A landscape with many valleys, sampled at points; each row gives a point and its height.
From any point a ball rolls to the lowest of the 5 points nearest to it. It stops when none of these is lower. Distance is the straight distance between rows; heights are no part of it.
k_496: [181 170 126 117 126 163 146 223 111  76 160 112 160  73 165 141 142 124
 127 189  77 121  70 150 150  97]  (h 41.3)
k_624: [121 104 163 157 163 177  86 112 139 126 118  67 102 133 192 144 131 110
 179 183 116 149 103 139  82 129]  (h 23.2)
k_7: [150 175 131 125 129 130 133 192 121 115 169 140 126  59 131 117 126 109
 127 147  90 120  82 119 146 114]  (h 56.7)
k_400: [158 153 136 155 142 149 122 173 123 100 145  96 131  96 171 136 115 110
 146 167  93 157 105 151 121 113]  (h 27.9)
k_190: [151 165 114 152 156 169 145 183 122 121 169 134 152  99 137 129 119 114
 146 172  87 138  70 118 110 108]  (h 37.6)
k_116: [117 125 135 153 162 186 106 125 129 140 140  93 112 128 157 153 139 117
 162 190 100 128  81 122 104 125]  (h 31.1)
k_947: [115 128 141 133  67  78 120 121 112 113 101 126 119 138 108 120 152 158
 109  79 166 121 199 135 179 150]  (h 29.2)
k_288: [125 102 168 157 153 115 130 112 146 153 124 138 101 114 122  94  87  89
 163 104 134 145 139 105  63 132]  (h 37.8)
k_799: [168 188 122 105 130 143 143 215 102  94 171 139 155  68 144 129 146 126
  98 166  87 126  70 135 170 105]  (h 47.3)
k_478: [125 162 136 118  96  85 119 151 105 121 143 132 117 103 108 121 152 140
  99  99 127 117 155 121 185 127]  (h 30.3)
k_787: [139 167 118 143 151 182 136 174 121 110 170 115 145 120 152 148 139 128
 138 195  96 118  49 144 140 107]  (h 32.2)
k_451: [134  90  98 115 113 110 140  72 157 124  76 125 144 196 119 120 100 120
 116  81 176 143 178 141  95 133]  (h 6.7)
k_253: [133 113 115 132 116 110 119  89 132 112  97 100 142 187 147 130 113 116
 109 104 154 163 191 157 132 133]  (h 21.0)
k_349: [ 78  93 110 120 138 167 113  64 132 182 113 138 117 174 109 156 168 159
 140 165 114  90 114 108 130 142]  (h 55.4)
k_938: [119 139 140 153 128 125 110 118 134 139 127 115 115 123 116 122 130 125
 136 116 138 124 138 117 122 140]  (h 12.8)
k_782: [120 154 116 146 146 165 129 136 110 112 149  98 150 178 163 157 126 144
 138 180 120 151  95 163 163 110]  (h 12.9)
k_192: [119  96 101 132  84  73 169 102 137 114  92 179 142 141  75 121 135 178
 113  49 177 119 169 123 147 152]  (h 27.5)
k_340: [136 115  90  98 122  84 157 101 138 111 110 149 172 203 123 140  82 134
  96  98 138 175 186 160 146 112]  (h 25.9)
k_76: [ 92 145 115 114  97  94 158 120  84 133 148 157 144 158  91 138 138 177
 111 130 155 117 146 161 207 120]  (h 20.4)
k_921: [116  64 111 110 107 155 140  51 168 139  28 137 112 177 124 121 151 157
 151  77 201  96 175 110  61 162]  (h 33.9)
k_941: [ 93  59 155 122 129 164 101  55 155 176  87 118  99 152 137 144 163 122
 170 159 128 110 138  96  64 150]  (h 50.9)
k_55: [124 133 159 161 141 154  96 122 131 117 129  72 104 123 180 128 128 111
 161 148 128 145 126 144 107 131]  (h 36.3)
k_896: [165  98 160 161 178 148 116 134 143 104 118  88 128 121 199 127  68  86
 176 166 104 192 115 167  73 121]  (h 10.2)
k_438: [108 100 118 142  86 120 129  81 133 133  70 122 117 167 116 121 158 155
 134  77 187 102 179 120 119 150]  (h 27.1)
k_929: [125 104 126 146 149 122 134  95 148 150 122 141 135 152 110 116  96 109
 143 106 128 139 136 106  82 134]  (h 39.6)
k_687: [152 146 119 148 161 210 130 176 123  96 155  81 138 118 185 160 152 138
 154 217  91 107  30 159 134 111]  (h 29.0)
k_543: [118  98  88 107  94  52 165 120 121 112 108 185 156 167  96 150 109 162
  84  82 148 159 199 144 168 126]  (h 16.2)
k_539: [138 119 148 159 127 112 124 111 142 126 112 103 123 143 139 111  97  96
 137 106 135 164 173 134 101 136]  (h 31.8)
k_34: [128 135  94 133 138 126 137 115 126 127 130 116 162 194 144 140 100 122
 119 142 121 164 145 141 138 118]  (h 4.7)
k_813: [115  67  96 101 121 146 149  48 164 142  33 141 131 196 117 129 124 146
 140  91 183 111 171 114  65 151]  (h 25.4)
k_616: [131 131 149 140 101  65 123 151 126 122 138 146 104  75 111 102 117 107
 112  83 121 134 162 101 116 137]  (h 53.1)
k_301: [191 159 148 102 132  99 134 244 116  87 140 145 123  29 162 138 135 106
 103 152  54 143 128 115 134  98]  (h 84.6)
k_246: [165 160 105 146 144 153 155 196 112  98 160 126 177 121 161 143 109 119
 136 186  79 175  85 135 136 105]  (h 36.0)
k_579: [123 184 123 102 123 141 132 165 113 129 184 142 128  89 105 123 151 137
  98 149 123  99  68 128 183 116]  (h 29.9)
k_663: [171 116 140 167 174 181 130 168 133  99 136  85 128 106 192 141  99 110
 177 191  86 155  68 149  94 109]  (h 17.4)
k_525: [105 118 116 105  83  48 161 133  90 123 123 175 147 160 100 161 124 177
  91 112 146 148 200 165 205 117]  (h 7.6)
k_802: [151 174 152 120 137 117 123 184 123 126 174 148 118  35 118 101 121  95
 112 119  96 112  85 111 123 124]  (h 59.3)
k_103: [108  69 119 110 122 158 119  41 151 153  54 109 116 204 139 143 163 155
 148 125 164 111 169 112  85 158]  (h 46.4)
k_611: [139 151 120 139 123  89 131 174 111 117 157 152 148 127 123 137 115 124
 108 131  99 164 148 123 160 116]  (h 31.9)
k_928: [ 85 108 102 111  89  62 179 122 104 128 131 200 143 143  55 133 130 199
 109  90 175 113 138 146 188 128]  (h 32.8)
k_184: [116 150 117 127 103  87 140 139  99 119 144 145 151 162 119 143 123 148
 102 129 125 155 161 150 190 120]  (h 18.0)
k_434: [126  89  93 123 144 127 152  70 154 139  90 137 152 195 108 122  93 122
 125  96 147 139 153 116  93 133]  (h 22.4)
k_239: [108 115 119 130  76 108 148  99 119 120  82 150 125 156  91 128 163 185
 119  69 200  95 182 140 164 149]  (h 31.5)
k_517: [120 137 113 133 104  80 136 142 124 135 144 155 134 104  76 115 131 143
 106  87 133 121 134 101 149 140]  (h 49.6)
k_502: [128 159 111 138 132 109 150 160 121 144 175 165 157 122  98 119 117 134
 112 134 105 134  95 107 144 115]  (h 60.9)
k_384: [ 94  53 100 101 132 155 129  32 156 178  54 143 135 197 114 163 163 152
 152 141 133 104 145  95  90 147]  (h 62.7)
k_126: [ 99 102 138 140 140 147 114  90 140 166 125 125 104 134 105 131 143 132
 152 133 126  97 113  95  94 136]  (h 38.5)
k_437: [124 145 174 147 130 149  94 132 128 128 140  92  85  86 139 111 147 108
 150 129 133 101 119 127 126 132]  (h 37.1)
k_303: [129 125 204 151 161 131 127 147 141 154 156 135  87  59 138  89 102  93
 169 122 113 116 100 116  80 128]  (h 44.1)
k_722: [128  95  79  91 145 148 132  47 160 130  77 117 166 238 128 141  84 133
 115 123 151 146 151 157 103 121]  (h 9.1)
k_818: [102 136  98 106 104  60 169 154 109 140 176 191 157 116  60 130 129 169
  92 106 132 122 118 120 188 127]  (h 66.6)
k_537: [109 104 206 147 174 175  98 113 155 165 138 111  73  77 157 123 138 102
 186 166 121 108 103 129  66 133]  (h 33.6)
k_576: [104 122 114 132 132 152 127  79 118 137 118 105 143 218 147 158 128 153
 133 150 146 142 142 160 152 130]  (h 26.0)
k_453: [144 162 172 109 130 123 102 166 116 121 165 124  83  19 128  90 144  77
 114 111 120  93 105 124 139 131]  (h 36.5)
k_636: [133  98 180 162 177 175 114 125 146 135 127 108 103 113 182 116  88  87
 191 167 108 156 101 137  58 126]  (h 19.6)
k_305: [112 180 128  82 111 120 133 174  88 120 183 141 135  89 110 131 158 143
  88 155 124 106  93 147 215 104]  (h 42.8)
k_500: [166 142 143 148 157 192 112 185 124  88 147  69 111  78 192 142 140 117
 166 188  92 121  66 155 120 114]  (h 23.4)
k_327: [101 102  89 139 121 111 156  91 136 152 117 173 142 165  77 131 128 168
 131  96 153 109 122 107 133 135]  (h 67.5)
k_386: [118  73  65  84 145 141 156  46 172 143  60 158 159 213  98 140  97 149
 120  98 161 119 148 131  78 134]  (h 5.6)
k_489: [112 109 135 137  85 107 131 107 133 132 100 140 101 109  90 104 161 157
 124  63 185  85 170 105 129 157]  (h 31.3)
k_872: [134 184 126  95 111  91 133 192  98 105 171 157 140  90 123 137 145 138
  83 148  93 137 116 132 199 115]  (h 48.4)
k_507: [149 151 124 100 117  66 128 224 103 107 158 184 137  87 144 149 138 145
  78 143  57 164 167 108 166  98]  (h 60.1)
k_404: [131  96 107 123  83  42 148 128 131 106 100 166 148 140 100 132 119 148
  82  56 140 156 211 116 139 135]  (h 22.2)
k_719: [113  83 117 118 141 154 110  54 159 153  79  98 131 214 143 141 119 125
 142 142 143 136 148 133  82 136]  (h 34.8)
k_531: [125 130 113 147 116 105 130 109 122 129 126 134 145 162 119 130 109 122
 119 104 131 153 164 127 138 129]  (h 23.8)
k_723: [100  70 171 134 134 158  99  73 146 165  91 102  82 144 145 124 157 120
 175 139 151 108 153 105  63 150]  (h 51.3)
k_595: [100 145 120 123 109 109 132 112 112 144 153 145 121 118  77 115 162 170
 110 100 159  85 117 120 183 142]  (h 41.7)
k_812: [145  99 109  98 138 117 126  73 162 112  88 107 153 187 147 114  63  93
 111 106 142 174 175 153  71 131]  (h 24.1)
k_392: [113 115 108 149 164 161 127 111 136 167 133 142 139 154 121 133 119 123
 153 154 109 130  94 100  97 122]  (h 29.3)
k_306: [167 195 129  56 132 164 140 198  91  98 174 138 147  60 138 128 176 116
  74 173 120  92  46 154 199 103]  (h 54.9)
k_600: [133 178 139 135 116 132 109 158 100 110 160  98 125 111 144 136 145 125
 118 152 110 127 118 144 178 122]  (h 40.9)
k_635: [128 120 104 148 167 161 117 109 142 142 121 110 145 181 146 142  98 111
 145 164 108 166 104 127  98 120]  (h 19.5)
k_868: [101  78 146 146 168 157 111  84 148 176 111 127 110 148 135 126 117  96
 176 150 116 126 122  92  60 135]  (h 41.4)
k_479: [119 150 125 147 140 139 123 135 113 134 149 116 128 134 130 131 136 124
 137 146 114 132 113 130 148 121]  (h 30.8)
k_529: [ 99  94  94 120 121 134 142  58 127 152  78 143 146 220 113 141 139 178
 131 111 177 106 158 140 140 134]  (h 38.9)
k_654: [127 101 125 150 109  85 149 113 139 139 106 155 126 127  86 102 110 125
 128  61 162 134 164 101  99 141]  (h 43.8)
k_998: [ 99  94  98 128 140 150 121  65 143 160 100 126 133 195 113 143 128 141
 142 137 137 117 127 112 111 134]  (h 46.0)
k_336: [111 156 132 123  98 104 127 121 107 127 135 124 125 149 111 133 151 163
 109 109 151 113 160 145 190 134]  (h 24.8)
k_75: [139 169 153 111 109 115 102 170 110 115 160 120 100  60 124 115 151 117
  94 106 115 110 129 127 164 128]  (h 27.6)
k_637: [158 179 137 113 142 182 110 174 116 106 173 101 120  61 159 129 161 109
 127 170 109  92  54 149 148 112]  (h 37.4)
k_541: [133 162 139 101 133 109 126 183 118 140 189 170 126  39  86  92 129 103
  89 102 108 110  71  92 137 133]  (h 47.0)
k_152: [123 132 143 150 122  94 128 141 134 141 155 155 110  82  86 102 112 116
 124  79 134 111 119  93 111 143]  (h 44.9)
k_89: [137  97 155 139 155 143 113  87 164 137  97  96 118 157 152 111  77  87
 156 127 140 165 155 138  59 129]  (h 37.3)
k_457: [124 111 133 144 104 122 113  88 135 125  92  97 123 168 126 116 127 129
 129  96 169 131 184 134 115 144]  (h 20.9)
k_619: [129 183 139  89 119 131  99 154 113 135 169 131 116  53 104 102 156 119
  89 115 132  82  77 122 178 129]  (h 7.8)
k_474: [177 183 134  78 122 133 123 212 103  90 163 123 118  29 148 120 165 106
  80 144  95 107  92 135 174 109]  (h 57.8)
k_333: [136 140 142 155 140 117 130 144 123 136 151 130 118  97 118 109 110  99
 143 117 119 132 116 111 105 131]  (h 6.0)
k_620: [182 162 163 131 139 151 119 192 116  96 150  77  99  42 177 124 141  94
 143 153  95 116  87 154 138 123]  (h 36.6)
k_201: [126 100 131 126 139 148  90  74 143 114  93  52 127 207 181 143 102 115
 132 146 152 177 153 161 103 131]  (h 49.8)
k_748: [148 143 147 142 109  94 105 169 122 110 138 115 118  91 150 127 113 103
 119 118  98 163 173 124 133 123]  (h 48.5)
k_836: [129 151 130 126 102  75 122 168 111 116 151 147 126  92 114 129 133 128
  95 114  96 147 157 110 160 128]  (h 38.8)
k_307: [119 163 139 126 126 127 108 141 118 145 159 128 113  87 100 107 143 128
 123 119 129  88  97 108 141 135]  (h 32.4)
k_427: [142 154 163 149 149 171 111 155 130 123 156  94  96  74 155 121 135  97
 161 153 108 115  89 137 113 122]  (h 37.5)
k_706: [125 148 125 139 164 183 119 147 128 144 161 126 128 109 134 139 136 121
 149 180  90 109  56 111 118 121]  (h 36.4)
k_160: [136  68 101 119  99 116 164  80 169 117  47 158 134 155 112 107 114 144
 127  42 204 115 189 111  62 155]  (h 39.0)

For each start below, name the point where the ball stops.
k_517 => k_525
k_301 => k_896
k_799 => k_896
k_836 => k_525

Call two points neighbours if one is among the 5 nearest of the other. Go from one point of each pair to the other, from neighbour to neighbour, staying as low as possible. Name the highest point that can't be avoided.
k_34 and k_896 => k_116
k_451 and k_34 => k_253
k_619 and k_525 => k_478
k_386 and k_525 => k_531
